Points on a hilly landscape, in no order, each with its height.
A ball rolls from a point to the lowest of its 2 nearest points, and stops where none of them is lower. Distance is the straight distance between rows; heights are no part of it.
k_32: [ -5   9  26  -8   1  -8 -14  -4   1 -14 -23  14  -9  10  -5  16  -5  10
  11  -8  -4 -16 -23 -14 -13   7   1  -1  30   2 -12  -9  -9  -8   6  12
  -2  -6   1   9  11   2  -3]  (h 715)
k_129: [-15  12   6   8   3  -1 -11  -3  10  15   0   0  15   6 -10   8 -10 -12
  16  -6   0  11 -12   2 -12  -1   6   0  19   6  -4 -11  -1  -7 -12   4
  -5 -15 -11  -5   9  -2  12]  (h 569)
k_339: [ -2   4   9 -18   0  24   6  -3  -7  -1  -4   4  -5  18   5   9  11   8
  -1  -2 -10 -13   8 -18  11 -10  20   5   7 -17   5  -4 -12   9  -1   0
  -5   4  -3  -1 -23   3  -8]  (h 288)
k_476: [-14  -7  -8   1  21   1  16  -2  -1   2  12 -13  -4   1  13 -18  -1   6
  11  21   7  25   4  -5   5  11  22   9   2 -12 -13  -4  -7  26 -14   7
  -5   5  15   3  12  -2  20]  (h 422)
k_302: [ 10  -3  13 -25  21 -10  -5  -4 -13 -14  -7  -5 -14  -6  -1  20   4  14
   6 -29  -1   7 -12   4   1   1  -5 -22   8   9  14  10   5   0  12   1
   4  -3  -8   3 -26   6  -1]  (h 416)
k_273: [  2   8  19  -1  12  12  -3 -13  -3 -11  -6   8  -3 -14   4   2  -8   7
 -30  -4  -6 -19 -30 -18   6  -2  -7   4  -7   4   4   2  -8 -22  -5   9
  -9  -8   5  14  14  21 -11]  (h 429)
k_654: [ 15   5 -15 -27  17  -6   7  -9  -4  -6   4 -19 -12 -12   3   3   2  -9
  -5  -9  -2   8   5   5  18  -1 -11  -5 -23   4  24   9 -14   7  15  -6
  10   6   0  23 -25  11  -9]  (h 550)
k_821: [-26  19   3  -7  -7  13  -6  10   7  19  -3 -16 -19   7  -2  -8  -6  -8
 -26  16  -3 -15  -5 -13   0   0  20   1  14   3   5 -10 -16  -6 -16  17
   2 -12   9  17   1   6  -7]  (h 762)
k_866: [-10  -4 -13  12 -19  10   2  16  13   6  -2  -3  -4  -7  -6 -31  10 -10
 -17  13   8 -12  16   1   1   5  -1  -1 -27  -5   5   6  19   0  -1 -10
   7  -1   8  -2  -1  -9 -10]  (h 391)
k_433: [ 12   4 -11  -4  -5  15  -4 -11  -1  -6  -2  -5   1 -23  -3   2   6  -2
 -18 -13   3   5 -13  -7  18   5   5   7 -37   4  21  19   1 -15  13   1
  -7   0 -11  -4   8  -8   0]  (h 502)
k_837: [  3   2   8   1 -22   3  -3 -11   2   3  -6  17  10  15 -10  17   4   0
  10  -1  -3 -11  -6 -11   5  -8  12  17  24 -21 -22  -8 -15   3  -6   7
 -16  15  -2  -1  19  -5   7]  (h 307)
k_557: [ -2  16  -9  -8  10  -3 -18 -11  -3   6  -4  -9  -4 -15 -10   7   5   0
   1 -22   3  26 -12   5   5   8   8 -10 -18  25  27  14   6 -11   3  -3
  -5 -19  -8  -8 -19  -2   0]  (h 570)
k_170: [  0  -3 -15  -2   8 -14   6   2  -2  11   5  -8   2   5  19  -7   6  -3
   1   9   0   1  11   0 -10   8  -6  16   9 -15  -9   1 -13  14 -14 -11
   4  21  11   9   1  -6   0]  (h 337)
k_403: [  5 -13  -2  26  -9  17  15   2   0 -18  16  12   6 -12  -7  -6  -7  -1
 -15   1  -1   1  -2   0  17  -2 -10   2 -47   8  10  14  13  -9  16  -7
   2  -2  -1  -8  17  -7   1]  (h 540)
k_741: [-12  -2   3  10 -18   5  -1   0   6   4 -13  23   3  23 -13   0  -4  -3
  14   5   8  -1  -9  -3  -3  -4   7  10  23  -4 -14 -20   4  13  -2  16
 -11   3   4  -6  32  -4  10]  (h 418)
k_529: [  3 -12   9  -2   6 -16  18   2   8   6  10  -3   3  20  -3   7 -11   3
  20   8   5  -5  -2   9 -16   0 -12   7  40  -2 -22 -13  -4  25  -2   9
  11   9  11   9  12  14  11]  (h 372)
k_402: [  1   2 -22  14 -13 -26 -16   0  -3   6  -7   2  24 -11  15 -11  14  -5
  10   3   7   7  15   9  -2  17  -4   6   3  -9 -19   2   3   5  -8 -12
  -9   7   0  -8  15 -20   7]  (h 591)
k_432: [-16  14   5  -3  11  23  20  -3   7  16   9 -25  -2 -13  -1 -20 -12  -3
 -21  22   6   6  -1 -15   9   6   3   0 -14  -5  -4  -6  -9  11 -11  27
  -1  -2  -3   9   4  10   8]  (h 811)
k_734: [  3 -31   3   4  10 -12  29  -7  -9 -15  17  -3   6   9  -6  -7  -5  13
  27   1  14  17  18  16   8   3   2   3   6  -9 -16  -6   3  22   6  11
  -1  -1   4  -7  -2   3  13]  (h 539)
k_970: [ 16   3 -22 -16 -15   3   1  -9  -5  -2  11   6  -2   2   8  -3   8 -15
  11 -11   7  16  20  13  20 -16   6  -2 -20 -22  17   5  -3  17  -1 -21
  -1   0  -2   0 -20 -11  -6]  (h 756)
k_58: [  9   5   6   7   2 -29  -9   3   8  14  -1 -10  22 -10   8  15  -4  -1
  15  -4  -6  -8  11  21 -15   1 -28  -7  21   5 -12   0  -2  -7  -2 -11
   8   7  -7   1  -4   3  -3]  (h 659)
k_315: [ -6  -8   3  -6  25  -6  16   5   5  -1   4 -10 -14   7   2 -14   3  13
  -4   5   8   2  -1  -2 -18   9  -2  -6   5   3  -4   2   5  13   3   4
  19  10  18   5 -13   6  -1]  (h 301)
k_454: [-27  16   5  12   5 -11 -22  11  11   6  -7  -1  18   1  -5  -3  -8 -15
  30  -7  13  18 -11  -1 -11   8  11  -7  20   8  -9 -17  -2  -3  -5   4
  -2 -25   0  -5  19  -7  11]  (h 621)
k_259: [-22  14   4   0  -3  20   8   7  14  24   7 -27 -11   1  -3 -10 -15 -12
 -17  27   3  -6   0  -6  -1   1  10   4   5   4   6 -13  -9   0 -21  25
   7  -7  -5  11   6  13   2]  (h 789)
k_851: [-11  10   3 -21   7  21   4   9  -6  -6  -5  -4 -21  13  10  -5   8   9
  -4  -3  -2   0  10  -8   6  -9  19 -10   4  -6  17  -7   2  14   3   0
   6 -10   1  -3 -28   0 -11]  (h 336)
k_392: [-24  11   9  -3 -23  17  -3  15  10   7  -8  -5 -26  12 -19 -15   5  -6
 -22  17   5 -19 -14 -16   3  -9  23  -3   7   6   9  -4   5  -9  -9  13
   2 -14   7  -4  -3   6 -15]  (h 724)
k_800: [  1  -8  -9   3   6 -20   8  -9  -7 -12  -8  14  -1  -3  13 -19   1   3
   5  17  13   2  -9 -11 -10  16  -6  18   4  -8 -25   1  -6  13  -3  -1
   0  14  19   6  35  -8  10]  (h 188)
k_112: [-10  10 -10 -28  22  -4  -5   3  -8  -8 -12  -9 -25   2  24 -10   4   8
  -4 -10   0  16   0  -3   5   4   6 -11   3   1  15  -1  -6  14   3   1
   5  -3  12  12 -23  -5 -11]  (h 397)
k_76: [-10  19 -24 -10  23 -11  -1  10   2  22   0 -22  -8   0  37 -14   4  -9
  -7  11  -6  11  15  -4  -5  12   0   8   6 -12   3  -3 -20  12 -14  -5
   6   9  10  17  -2  -2  -9]  (h 392)
k_622: [  6  14   1 -15   7 -12 -14  -7  -9  14  -8  -3   0   4  21  18   3  -1
  -3  -9 -25 -20   0  -8  -8   0  -6  11  23 -12  -1   2 -28 -14 -10 -10
  -5  16  -3   7  -7   2 -14]  (h 602)
k_552: [  4   8   2 -13   0  -9 -16  -1  -5  -3 -10   9 -16   0  15   5   8   2
 -19   0 -15 -27  -9 -19  -3   5  -1  15  14 -10  -6   3 -14 -19  -8  -4
  -6  12  11  14   7   3 -10]  (h 627)
k_900: [ 10  -9   8   4  23   4  22  -7  15  -3   8 -13  -4  -8  -1 -11 -17   4
 -19  14   2  -8  -7   1  -4   2 -22   2 -13   5   6   6  -8  -3   3  10
  12   5   5  15  10  21  -8]  (h 287)
k_118: [-11  -1 -15  16 -15 -11 -11   5   6   8 -11  15  19  10   3  -4  -4 -11
  15  14  20   3   7   8  -5   1  -5   9  23   1 -20 -19   3  16  -4  12
 -16  -1   7   0  49  -9  15]  (h 505)
k_370: [ 12 -17 -15  19 -22  -7 -13  17   2  -6   0   9   7   5   5 -12   3 -16
  -2  22   5 -11  29  16 -16  -2 -11  -9   0  -8 -21   1   7   7   9 -14
   7  15   6   1  -7  -7   0]  (h 187)
k_562: [ -4   1   2  10 -16   9  -7  -5  -2  -3  -5  16   8   2  -8  -2  10   3
   5  -6   8   1  -8  -9   0  -1  16   2  -5 -10  -9  -2  13   1   0  -1
 -13  -6  -3 -23   4 -14   3]  (h 687)
k_912: [  7 -17  24  12   0  -6  17   5   5 -10   6   1  14  12 -15   1  -1  13
  31   1  12   5   7  15  -6  -4  -2  -9  18   0 -20 -12  14  20  10   8
   2  -6   2 -10  -6   8   5]  (h 596)
k_340: [ 24  -1  -4 -23  10 -15   0   2 -10  -5  -3   3  -4   3  28  20   3   0
   6 -20 -24 -16   9   3  -2  -4 -18   4  11 -18  -1   7 -11  -5   4 -19
   7  21  -2   7 -14  -3 -17]  (h 582)
k_730: [ 10   3  15 -26  19  -5   1  -4 -14   3  -1  -5  -4   7   8  28   1  12
  17 -21 -11  -2   1   1  -2  -6   1 -13  23  -1   5   0 -10  -4   0  -2
  -1   2 -16   0 -33   8  -8]  (h 354)
k_508: [  8  -4  14  -9  -9  13   6 -13  -8  -4   0  11  -2  20  -2  20   9   6
   0   2 -10 -17  -7 -22   4 -12  19  16  18 -25 -16  -3 -22  10  -6   5
 -13  19   2   2  -3   0   5]  (h 215)
k_832: [ 11  -7 -23  10  -8 -29 -11   4 -13  -4  -1  -4  19 -14  11 -11   8  -3
  15  -5  11  19  17  22   2  15 -11  -6  -8   4  -7  10   3   4  11  -9
  -5   8   1  -3   4 -17  11]  (h 619)
k_520: [-14  15  20   2  24  10   1 -11   8  17   6  -9  10  11  -6  13 -18  -4
   6   0  -9  11 -15   4 -13  -5   7   0  19   5   5  -9 -16 -11 -16  11
  -6 -14 -17   4  -6  11  12]  (h 511)
k_577: [-23  18  -3  12   1  17  -3   3  12   5  -4 -13  -7 -10 -10 -17   6  -1
 -17  -1  12  10 -12  -6   5  10  22  -7 -22  14  18   6  15  -6  -1   8
  -3 -21  -3 -16  -5 -10  -6]  (h 729)
k_177: [ 11 -12  15  15 -13 -10  -2   5   5  -3   6   4  30   9 -11  14   2   8
  27  -2   7  -5  15  15   0 -12   0  -6  20 -10 -16 -13   5   8  10   5
  -6   0  -2 -12  -8   4   1]  (h 641)
k_639: [ 12 -12  13   3 -16  21  30  -4   2  10  15  -5   9  24 -21  14   0   3
   1  11  -9  -9  15   0   5 -24   9  13   2 -13  -1  -9  -8  13  -7  -1
   6  12  -7  -2 -20  10  -5]  (h 347)
k_647: [ 17   6   3  15  -7   9   1 -15   6  12   8   3  23 -17  -4  14  -5  -6
 -13  -4 -15 -15  -3   5   0 -11 -10  16 -14  -6  11  10   1 -26 -12 -11
  -4   3 -20  -6  11   6  -2]  (h 319)
k_314: [ 11   5  -8  -6  -2   4 -12 -19  -8  -6   1   2   1 -20 -13  11   8  -1
  -1 -22   9  22 -17   2  18   4  13   1 -26  13  19  21   7  -7  12  -8
  -9 -10 -10 -11  -4  -4   8]  (h 533)
k_593: [-14  -3 -10  20 -18   5  -4  16  14   3   1   0   5   5 -11 -26   7  -6
  -6  23  21   8  19  14 -11  -3   4 -10  -9   5  -4  -5  26  12  -5  -5
   2  -1  10 -10  -7  -9   2]  (h 335)
k_215: [  8  -8   7   9 -34  27  18  -3   8  11  11   1   6  12 -21   3   1  -6
 -13  16  -4 -22  15  -1  12 -18   7  13  -8 -13   1  -2  -5   7  -6  -3
   6  17  -3   2  -3   2  -4]  (h 292)
k_25: [  3   6   0 -29  13   6   5  -3  -5   2  -5 -23 -15 -17   3  -1   7   3
 -21 -13  -3  -3   3  -2  24  -3  -4 -13 -22   6  22   4  -9  -5   8   8
   2  -3  -8  18 -21  14 -13]  (h 515)
k_683: [-14  13 -10  12  12  -7 -10  -2   0  -1 -15   1   7 -11  -6 -23   6   5
   4  -5   6  26 -12   4  -8  23  -4  -3 -15  29   1  10  14  -5  10  -1
  -1 -10   4 -14  17 -11   3]  (h 698)
k_918: [ -6  -5  -6   7  17  -1  10 -11  -1   8  15  -9   6   3  14  -4  -6  -6
  10  20   2  19   6  -4   6   8  16  29  17 -20 -19  -6 -17  19 -24  10
 -15   5   6   4  23   5  22]  (h 353)
k_706: [-16   2   0  -2  10  -1  -4  17   6  16   2  -2  -4  17   5  -8  -1  -3
  25   4   1  14  12   1  -8  -3  13  -1  25  -6 -14 -18   1  20 -13   0
   6  -3  12  -6 -11  -6   7]  (h 551)
k_229: [ -9   6  -8   3   8 -14  -3 -15 -10 -11 -16  18   3   1   8 -17   0   1
  10  10  15   4 -18 -21  -4  15   5   8   6   0 -19  -2  -7  12  -2   7
 -10   1  11   0  45  -5  11]  (h 76)
k_812: [  2   1  -2  26 -17  -9 -16  10  11   1  -5   5   3  -8  -7  -4 -15  -8
 -19   4  -8  -8  -3  17 -16  -6 -29  -9  -6  20   0  -1  26 -26  -5  -3
   5  -9  -6  -3  13   6  -5]  (h 398)
k_633: [ -7  10   6  -8  10 -19 -15   5   1  -2 -13   3   0  -4   6   3  10   8
  15  -9   0  -6 -11 -10 -15  15  -1  -2  20   1 -12  -4  -5  -5  -4  -2
   3   0   7  -2   3 -10  -4]  (h 676)
k_694: [-30  18   0  -5   4 -11 -23  16   0  -1 -16  -1 -19   7   3 -14  12  -3
   7  -5   3   1  -5 -15 -15  14  12  -7  21   5  -5  -5   2  -5  -8  -4
   4 -15  10  -3  -7 -14  -5]  (h 638)
k_322: [-13  11  -8   6   8  -3  -5 -13  -2   9  -5   4   7   0  17  -4 -10 -15
   5  10   4   4 -15 -12  -4  15  10  18  17 -11 -16  -8 -21   5 -18   7
 -18   2   4   6  38  -5  20]  (h 237)
k_182: [ -1  -4  -2   8  -1   4   4  16  14   3   6 -16 -18 -13 -10 -22   6  -4
 -24  10   1 -12  -1  -4  12   3  -9  -6 -32   8  10  10  15 -17   9   2
  14  -5  -3   2  -6   4 -16]  (h 435)
k_739: [-13  -7   6   5  16  -8  10  13  10  17  11 -10  -2  15  -2  -6  -8  -1
  24  13   8  18   8  10 -15   7   4   1  34   6 -21 -21   3  26 -13  10
  12  -1  14   4   1  10  17]  (h 487)
k_684: [ 15 -13   5   2  -1   7  20   2  19  10  15 -14 -14  -8  -6 -14 -20 -12
 -27  20  -1 -24   0  -4   4   0 -23   6 -18   4   0   3  -7 -12  -2  10
  13   4  -9  18  16  18 -14]  (h 338)
k_188: [ 19 -15 -12 -10 -20  11   7 -15 -13 -15   9  14  -6  -2  -6   2  12 -10
   6 -10  12   5  14   1  28 -13  16  -1 -22 -22  14  14  -1  16   5 -17
  -6   1   4  -7 -12 -13   3]  (h 770)
k_822: [  7  -3   5  -2 -16  21  21  -2  12   9   9 -14  -1  -1 -11  -7  -6  -8
 -23  21  -1 -26   4 -13   7  -6  -1  13 -16 -13   0   0  -8   1  -6   9
   8   7 -10   6   6   8  -9]  (h 346)
k_39: [  2  -7   9   8   9   5  11  -5   4  13  -6   2   2  12 -13   7 -26   1
   0   7  -2  -8  -7   8 -21  -8 -22   3  18  19   7  -8   1  -3  -8  14
  -9  -1  -5   3  31  18   8]  (h 315)
k_388: [ 17  -4  -3  13 -28   8  -5  -2   1   0  10  12  15  -8   0  14  -1  -6
 -18   4 -20 -23   8   2   5 -11 -10   6 -20 -11   2   5   7 -20  -3 -16
  -1   8 -10  -5  -5  -6  -1]  (h 276)
k_724: [-22  16   5  -5  -5  -3 -18  -3  -3  -4 -29  16 -12  10   0   6  -5  -5
   0  -6   2 -12 -26 -14 -14   8   2   6  20   6  -4 -10  -2 -21   2  11
 -12 -11   1   6  34  -1  -2]  (h 752)
k_153: [  4   4  14   5  21   6   1 -15  -2  -3 -12  16   3  -1  -7   9 -20   2
  -6  -1  -2 -11 -20 -14 -12  -6 -12   2   5   9   6   1  -3 -14  -9  10
 -12  -2  -2   5  28  15   4]  (h 377)
k_217: [ 18 -12   1 -10   4  -4   7  13 -11 -11   7   9  -8   8  16  19  -1   4
  -3 -13 -25 -21  10  -1  -3  -3 -19  -5   4 -13   0   5  -2  -7  14 -17
  19  14   3   5 -17  -1  -9]  (h 568)
k_752: [-17  24 -12 -20  19  -6 -11   9  -5   4 -11 -16 -23   6  37 -15   8   3
 -11   3 -12   2   5  -3  -3   5   3  -5  13  -9   7  -2 -19   1  -3  -4
   7  -4  13  12 -15   3 -21]  (h 444)
k_729: [ -6  -8   0 -26  22  -1   8  -2  -9 -12  -5 -11 -19  -3   7  -9   7  19
  -6  -5   9  10  -4  -3   3  12   4  -9  -9  10   8   5   0  15  12   6
   7   4  15  12 -17   2   1]  (h 366)
k_696: [ -2  -8   8   5  -1   2  17   2  11  23   2  -4  -2  24 -10   9 -19   3
   0   9  -3  -1  -1  21 -21  -9 -18   3  33  16  -3 -13   2  11  -9  13
  10   6  -2   4  19  13   8]  (h 225)
k_802: [ 12 -14  -9 -10   1 -17   5  -4 -13 -13  -3   9   2   3  21   2  13   5
  13   4  -5  -9   2 -12  -3  14  -3  15   7 -23 -23   5 -15  10  -1 -10
  -6  19  13   5  12 -13   6]  (h 273)
k_218: [  2  -1 -10 -11   3 -23 -11   5 -11 -10   1  -6  -1  -7  -8 -13   7   5
  27 -16  13  37  -3  14   2  14   4  -9  -1  24   3   8  13  16  19  -5
   4  -5  12  -3 -10  -7  13]  (h 683)
k_519: [-21  17  -8  16  11 -18 -19   0   5   6 -19   7  13  -7  -2 -19  -5 -12
  18  -5  14  18 -13  -3 -13  18  -5  -7   7  21  -6  -5   7  -4  -4   2
   0 -14   5  -7  31 -10   7]  (h 670)
k_913: [ -1   1  22   4  -2  26  18  -8   8  14  14 -10   5  18 -22  16 -10   6
  -5   9  -9  -4   0  -3   4 -21  16   7   9   3   4 -12  -7   5 -13  11
   6   3 -13  -1 -18  17   1]  (h 404)
k_201: [ -5  15  -5  -3   0   4  -4   2   1  21  -2 -11   5   4   0   2   6  -3
  -3  -4 -13  -4   9   0  -3  -7   8   3   6   3  16  -4  -6 -12 -12 -11
   3  -4 -10  -6 -20  -1 -12]  (h 214)
k_41: [ 15 -19   2   6 -21  -2 -10  13  -8 -11  -1   8  21  14  -2   8   7   4
  25  -4   9  -2  33  12   7 -14   9 -13   8 -16 -13  -8   8  11  18   1
 -11   1  -2 -14 -19  -4  -3]  (h 675)
k_157: [ 12 -11  -5   0 -24  25  14 -11  -7   3  10   5   7   0  -6   4   9   0
  -1   1   7  -5  10  -6  24 -11  24   9 -26 -26  12   5   1  11  -3  -5
 -15   2 -10 -14  -6 -11   3]  (h 784)
k_186: [ 13 -15   3  -4  -5  11  19  -1  -3  -9   9   3  -3  -5 -19   8  -2   6
   8  -5  10  12  10  18  13 -13   5 -15 -25   6  17   5  18   6   7  -7
   8  -5  -8  -8 -24   4   2]  (h 598)
k_268: [ -7   0  13 -10   2   2 -13   6 -10 -24 -12  11 -24  -3   7  -4  15  15
 -24   1  -8 -23 -15 -25  -2   6   9   1   3 -10  -4   2   1 -13   4   0
   2   1  16   6  -4   1 -12]  (h 655)
k_216: [  4   6   3   2  16  18  -6 -15  -4 -12  -5  -2   5 -24   1   2  -2  10
 -27  -9  -5  -6 -23 -16  18   5  -4   1 -32   5  14  16  -5 -19   9  10
 -10  -7  -6   0  15   9  -7]  (h 471)
k_967: [ 18 -15  22  -2  13  10  12  -7  -7 -21   8   8   2  -6  -4  24  -5  14
   0 -13 -12  -2 -14  -5   3 -10 -14  -4 -15   3   7  10   8 -11  10  -3
   6  -2 -16  -5  -8   7   3]  (h 636)
k_310: [ 20  -6  17   0  17   6   8 -19 -15 -24  -2  11   9  -6  -3  20  -2  14
  10 -13  -8   2 -16  -6   7  -4  -2   0  -7  -3  -1  10   1  -4  12   3
 -13  -4 -13  -8  12   3   9]  (h 649)
k_168: [ -3   7  -1  19 -23 -10 -20  16   7 -11 -17  17  -1  -8  -8  -5  -3  -5
  -5   2   2  -9  -9   6 -11   4 -15  -7   4  13  -8  -8  27 -18   2   0
   5 -10   5  -5  18  -2  -4]  (h 333)
k_284: [ -5  15  -1  14 -24 -14 -35  15   6   7 -20   9   8  -6  -7   0   9  -9
  -1  -7  -5 -15   5   3 -10   1  -1  -9  16   7  -8  -6  11 -18  -2 -13
   0  -7  -3  -9  -6 -11  -8]  (h 227)
k_244: [-13   8   1   5 -10  22  -6  -2   1   2  -1   6  -2  -1 -13  -4   8   0
  -6  -7  12   8  -9 -10   3   2  31  -5 -15  -2  13   1  18  -4   2   1
 -10 -18  -6 -31  -7 -15  -1]  (h 707)
k_642: [  8 -17  -3 -13   6  19  21   2   0 -16  12  -6 -20 -21  -2  -9  -2  -1
 -17   6   4  -4  -1  -2  25   9  -8  -7 -45  10   6  17 -16   0  25  12
   8   7  -6  14  -1   4   0]  (h 504)
k_324: [ -4   8 -21  11 -20 -22 -21   5   3  16  -9   5  21  -3  15   3  10 -16
   9   6   8  -3  11   5  -8   8  -3  12  20  -8 -22 -10  -5   6 -13  -9
 -14   9   6   3  25 -15  10]  (h 563)
k_722: [ 16 -24   3   4  -4  11  21   5   2 -20  26  17  -9  -7  11  14  -4   9
 -16   1 -11 -22   2 -13  12  -2 -12   7 -28  -6   3   6  -9 -12  16  -4
  15   8  -2   9  -2  -2  -3]  (h 537)
k_482: [  9   2 -13   2  11 -34  -6   4  -5  21   4 -16  18  -9  16   6   1  -5
  12  -9  -6   9  23  27 -13   5 -26 -12   9   5  -6   0   0   1  -3 -16
   5  11  -8   0 -16   0  -5]  (h 637)
k_407: [ 10   6  -4  28 -12   0  -8  -9   9  11   1   6  24 -16 -12   3 -21 -14
 -12   4  -8  -8  -5  12  -9 -12 -28   2 -10  14   9   4  12 -22 -10  -6
  -7  -2 -12  -6  23   9   5]  (h 367)
k_490: [-16  11  -4  19   9   8  -1  -2  11   2  -5  -7   3  -8 -15 -21   0   3
  -5  -1  11  22 -12   7  -3   8   4  -5 -26  25  16  13  23  -4   5   2
  -1 -12  -1 -16   4  -4  -3]  (h 717)
k_713: [-17   4  17  -6  -5   6  -7  11   1 -16 -16   9 -30   7  -8 -13  10  10
 -20  10   2 -19 -19 -19  -6   0  15  -3  13   5   0  -2  11 -10   1   7
   3 -13  18   4  -4   5 -11]  (h 682)
k_341: [ 10 -14   9 -25  22  -7  -2   4 -15 -28  -6   4 -19  -7   9  12   6  18
  -4 -21  -9  -1 -13  -6   0   7  -7 -12  -5   6   4  11   2   0  20  -2
  12   6   7  11 -16   8  -1]  (h 457)
k_979: [  2  -9  -1  -6  15   2   4   8   6 -10   3 -21 -20 -17   0 -12   3  10
 -21  -3  -1  -3  -7  -1  14  11 -10  -9 -31  18  13  13   4 -11  22   5
  13  -4  -1  13 -10  14 -15]  (h 472)
k_36: [  9  -3  10   1   4   0   1 -16 -10 -12  -2  12   6  -2  -3   7   7  10
  15 -12   4   9  -7  -6   7   4   9   2  -2  -7  -3   5   3   2   3   4
 -13  -7  -9 -18  10  -9   9]  (h 666)
k_980: [  1  -1 -17 -18  -3  -3  -2   3  -9  -2   8   2  -5   8   7 -11   6  -5
  25 -11  11  32  16   7  14  -8  18  -9   1 -10   7  -5   7  23  -2  -6
  -3  -6   9  -5 -19  -9   5]  (h 732)
k_984: [ -4  15  -4   6 -18   0 -23   5   1  17  -9   4  11   4  -2   3   9  -7
  -1 -11 -13 -10  11   8  -3 -11   2  -2   7  -1   5  -1   5 -17  -6 -18
  -5  -5 -11 -15 -16 -10  -9]  (h 139)
k_702: [ 17 -21   1   6  -7  -5  12  10  -1 -13  23  15  -5  -1  13  18  -6   4
 -12  -2 -21 -23   3  -3  -6  -5 -21   3  -6  -6  -8   2  -7 -11   9 -11
  18  15   7  10  -5  -4  -1]  (h 553)
k_663: [  8  -8 -11  -1  -1 -30  -5   3  -9  -5  -2  -9  16 -11   1  -1   5   3
  27 -13  14  27  11  25   7   9  -8 -15   0  11  -1   6  10  12  13  -2
  -1  -2   2  -5 -10 -10   8]  (h 647)
k_659: [  5 -17   7  -2  24 -11  19   1  10  -7   6  -3 -15   6   2  -6 -17   8
 -13  13   1 -10 -13   5 -23   7 -23  -2  10   5  -8   3   1   2   4   3
  22   8  19  17  12  18   0]  (h 211)
k_891: [-11  16   2 -10  18  10  -3  -8  -2   4   3 -14  -8 -11  -8  10  -4   6
   4 -12   9  34 -13   5  10   4  18 -18 -12  19  25   5   1   3   0   9
  -6 -21 -11  -4 -24   2   8]  (h 607)
k_906: [-19   9  -5   0 -25  -6 -21   8   4  11 -23   8 -13  17  -4   8   4   0
 -10  -1  -8 -15 -10   3 -13   5   0   9  29   6  -4 -10  -4 -23  -6   9
  -3   2  -3   7  29  -9  -4]  (h 785)
k_536: [  4  10   0 -19  11  -1  -1  -4  -7  21   8  -7   8   8   9  24  -5  -4
  14 -14 -16  12  11   3   3 -10   7  -2   9  -2  18  -7 -16 -11 -13  -8
  -7  -1 -20  -8 -29   3  -6]  (h 289)
k_381: [  8  -5   1  18 -47  21  -4   1  10   0   2  16  10   4 -18   7  -6  -9
 -20  13 -12 -22   3   4   1 -16  -2   9  -8  -5  -1   0  14 -13  -3  -4
  -2  11  -2  -3   7   1  -3]  (h 216)
k_128: [ -5 -19  -4  -1   8   3  21 -14  -8 -14  16  -2  -3   5  -3 -12   1   8
  16   6  13  32   4  -1  19   5  21   7  -5  -6   0   2   4  23   0  11
 -12  -7   4 -12   3  -5  20]  (h 484)
k_352: [-26  10   8   0  10   9  -4   6   2 -13 -12  -7 -20 -11  -6 -20   9  13
 -24   3  10  -3 -17 -15   0   8  13  -8 -14  13   6   6   9  -8   7  11
   3 -18  12   2  -3   3 -12]  (h 716)
k_501: [-27  17  -4  -5  11   1 -20  24   5  15 -11  -3 -19  22  14 -13  -1 -14
  13   0 -10   7   8  -6 -12   2  15  -4  34  -3  -7 -12 -10   5 -15  -3
  13  -6  14   7 -11  -7  -4]  (h 595)
k_738: [ 12 -23   1   8   4  17  30  -2   3 -14  22   5  -5 -14   0   0  -6   4
  -9   7  -3  -8  -3  -1  18   0 -12   3 -43   4   9  16 -10  -5  19   3
  11   6  -2   8   7   0   2]  (h 522)
k_360: [ 15  -5   0  -3   2   4  11 -16  -6 -12  11  -3   5 -13 -23   6   1   3
   9 -13  11  25  -8  17  16  -7   3  -6 -26  20  21  11  14   7  13  -7
  -1 -10  -9  -6 -15   5  13]  (h 571)
k_751: [ 16   4 -18 -24  17 -18   7 -14 -11   4   8 -12  -6  -4  17  13   2 -10
  10 -13  -4  19   4   9  10  -5  -7  -2  -4  -4  16   6 -15  10  -3 -13
   1  14  -5  14 -22   5  -1]  (h 586)
k_719: [  9 -13  18  -5   2  16  13   5   0 -13   3   2 -11   3 -11   6   3  16
  -1  -5  -4  -9   2   1   1 -10   1  -8  -9   2   6   0  15  -4   7  -8
  11  -1  -7  -6 -21   1  -5]  (h 620)
k_428: [ 16   3 -23  -7   9 -28   5  -5  -4  20   8 -19  13 -11  12   9  -2  -8
   9 -10  -9  18  19  25  -3   1 -19  -2  -8   3  14   6  -5  -2  -7 -16
   0  11 -10   7 -14   0  -1]  (h 618)
k_171: [ -2  14  21   5  12  22   8 -13   7  13   9  -5  14   5 -14  15 -14   6
  -5   5  -6  -1 -13  -1  -8 -16   3   1   2   8  14  -3  -9 -13 -13   8
  -5 -14 -20  -5  -9  16   0]  (h 461)
k_92: [  8   4  -2  13 -17 -12  -9  -3   8  19   0  -2  20   2  -5  12  -2 -11
  -1   9  -3  -6  15  23 -14  -9 -19   5  18   3 -13  -5  -2  -1 -12  -9
  -3  11  -8   2   4   4   4]  (h 684)
k_809: [  0  -6  -6  21 -33   0 -19  10   9   0  -6  13  18   6  -9  -7   6 -11
   2  17  15  -5  22  11 -12  -6  -1  -6   6  -3 -18  -4  19   7   5  -4
  -3   5  -2  -8  -1  -9   1]  (h 256)
k_805: [  8  -4   0  24  -8   2  -5   3 -10 -25   9  24   8 -11  -1   2  -8  -2
 -14 -10 -11  -7 -17 -18   1  -4 -19   2 -29  12   1  10  19 -17  16  -9
   0  -4  -4  -9  21  -5  -2]  (h 557)
k_824: [ 18 -17 -15  13 -19 -14  -7  12  -6  -8   5  13  15  -1  22   5   2 -12
   2  10 -11 -19  27  11  -6  -1 -20   1   0 -18 -23   3  -8   3   8 -18
   3  20   3   7  -1 -12   3]  (h 236)
k_981: [  0 -14  -5  -7 -16  -6  -6   8 -10  -7   8   9  10   8  -4  -3   8   1
  30  -9  16  21  24   5  14  -7  15  -7   6 -17  -6  -6   9  16   7   5
 -14  -9   7 -20 -13 -10   5]  (h 703)

For each start below, name the point where the ball stops.
k_970 => k_229
k_268 => k_370
k_683 => k_215
k_832 => k_508
k_751 => k_370
k_244 => k_696
k_734 => k_229
k_724 => k_696
k_752 => k_229
k_186 => k_696
k_557 => k_696
k_722 => k_370
k_403 => k_370

For each start below, name every point that the ball comes to, in order.
k_821 => k_392, k_713, k_268, k_552, k_622, k_340, k_217, k_702, k_722, k_738, k_642, k_979, k_182, k_866, k_593, k_809, k_370
k_490 => k_683, k_519, k_454, k_129, k_520, k_171, k_913, k_639, k_215
k_188 => k_970, k_980, k_981, k_41, k_177, k_912, k_734, k_128, k_476, k_918, k_322, k_229
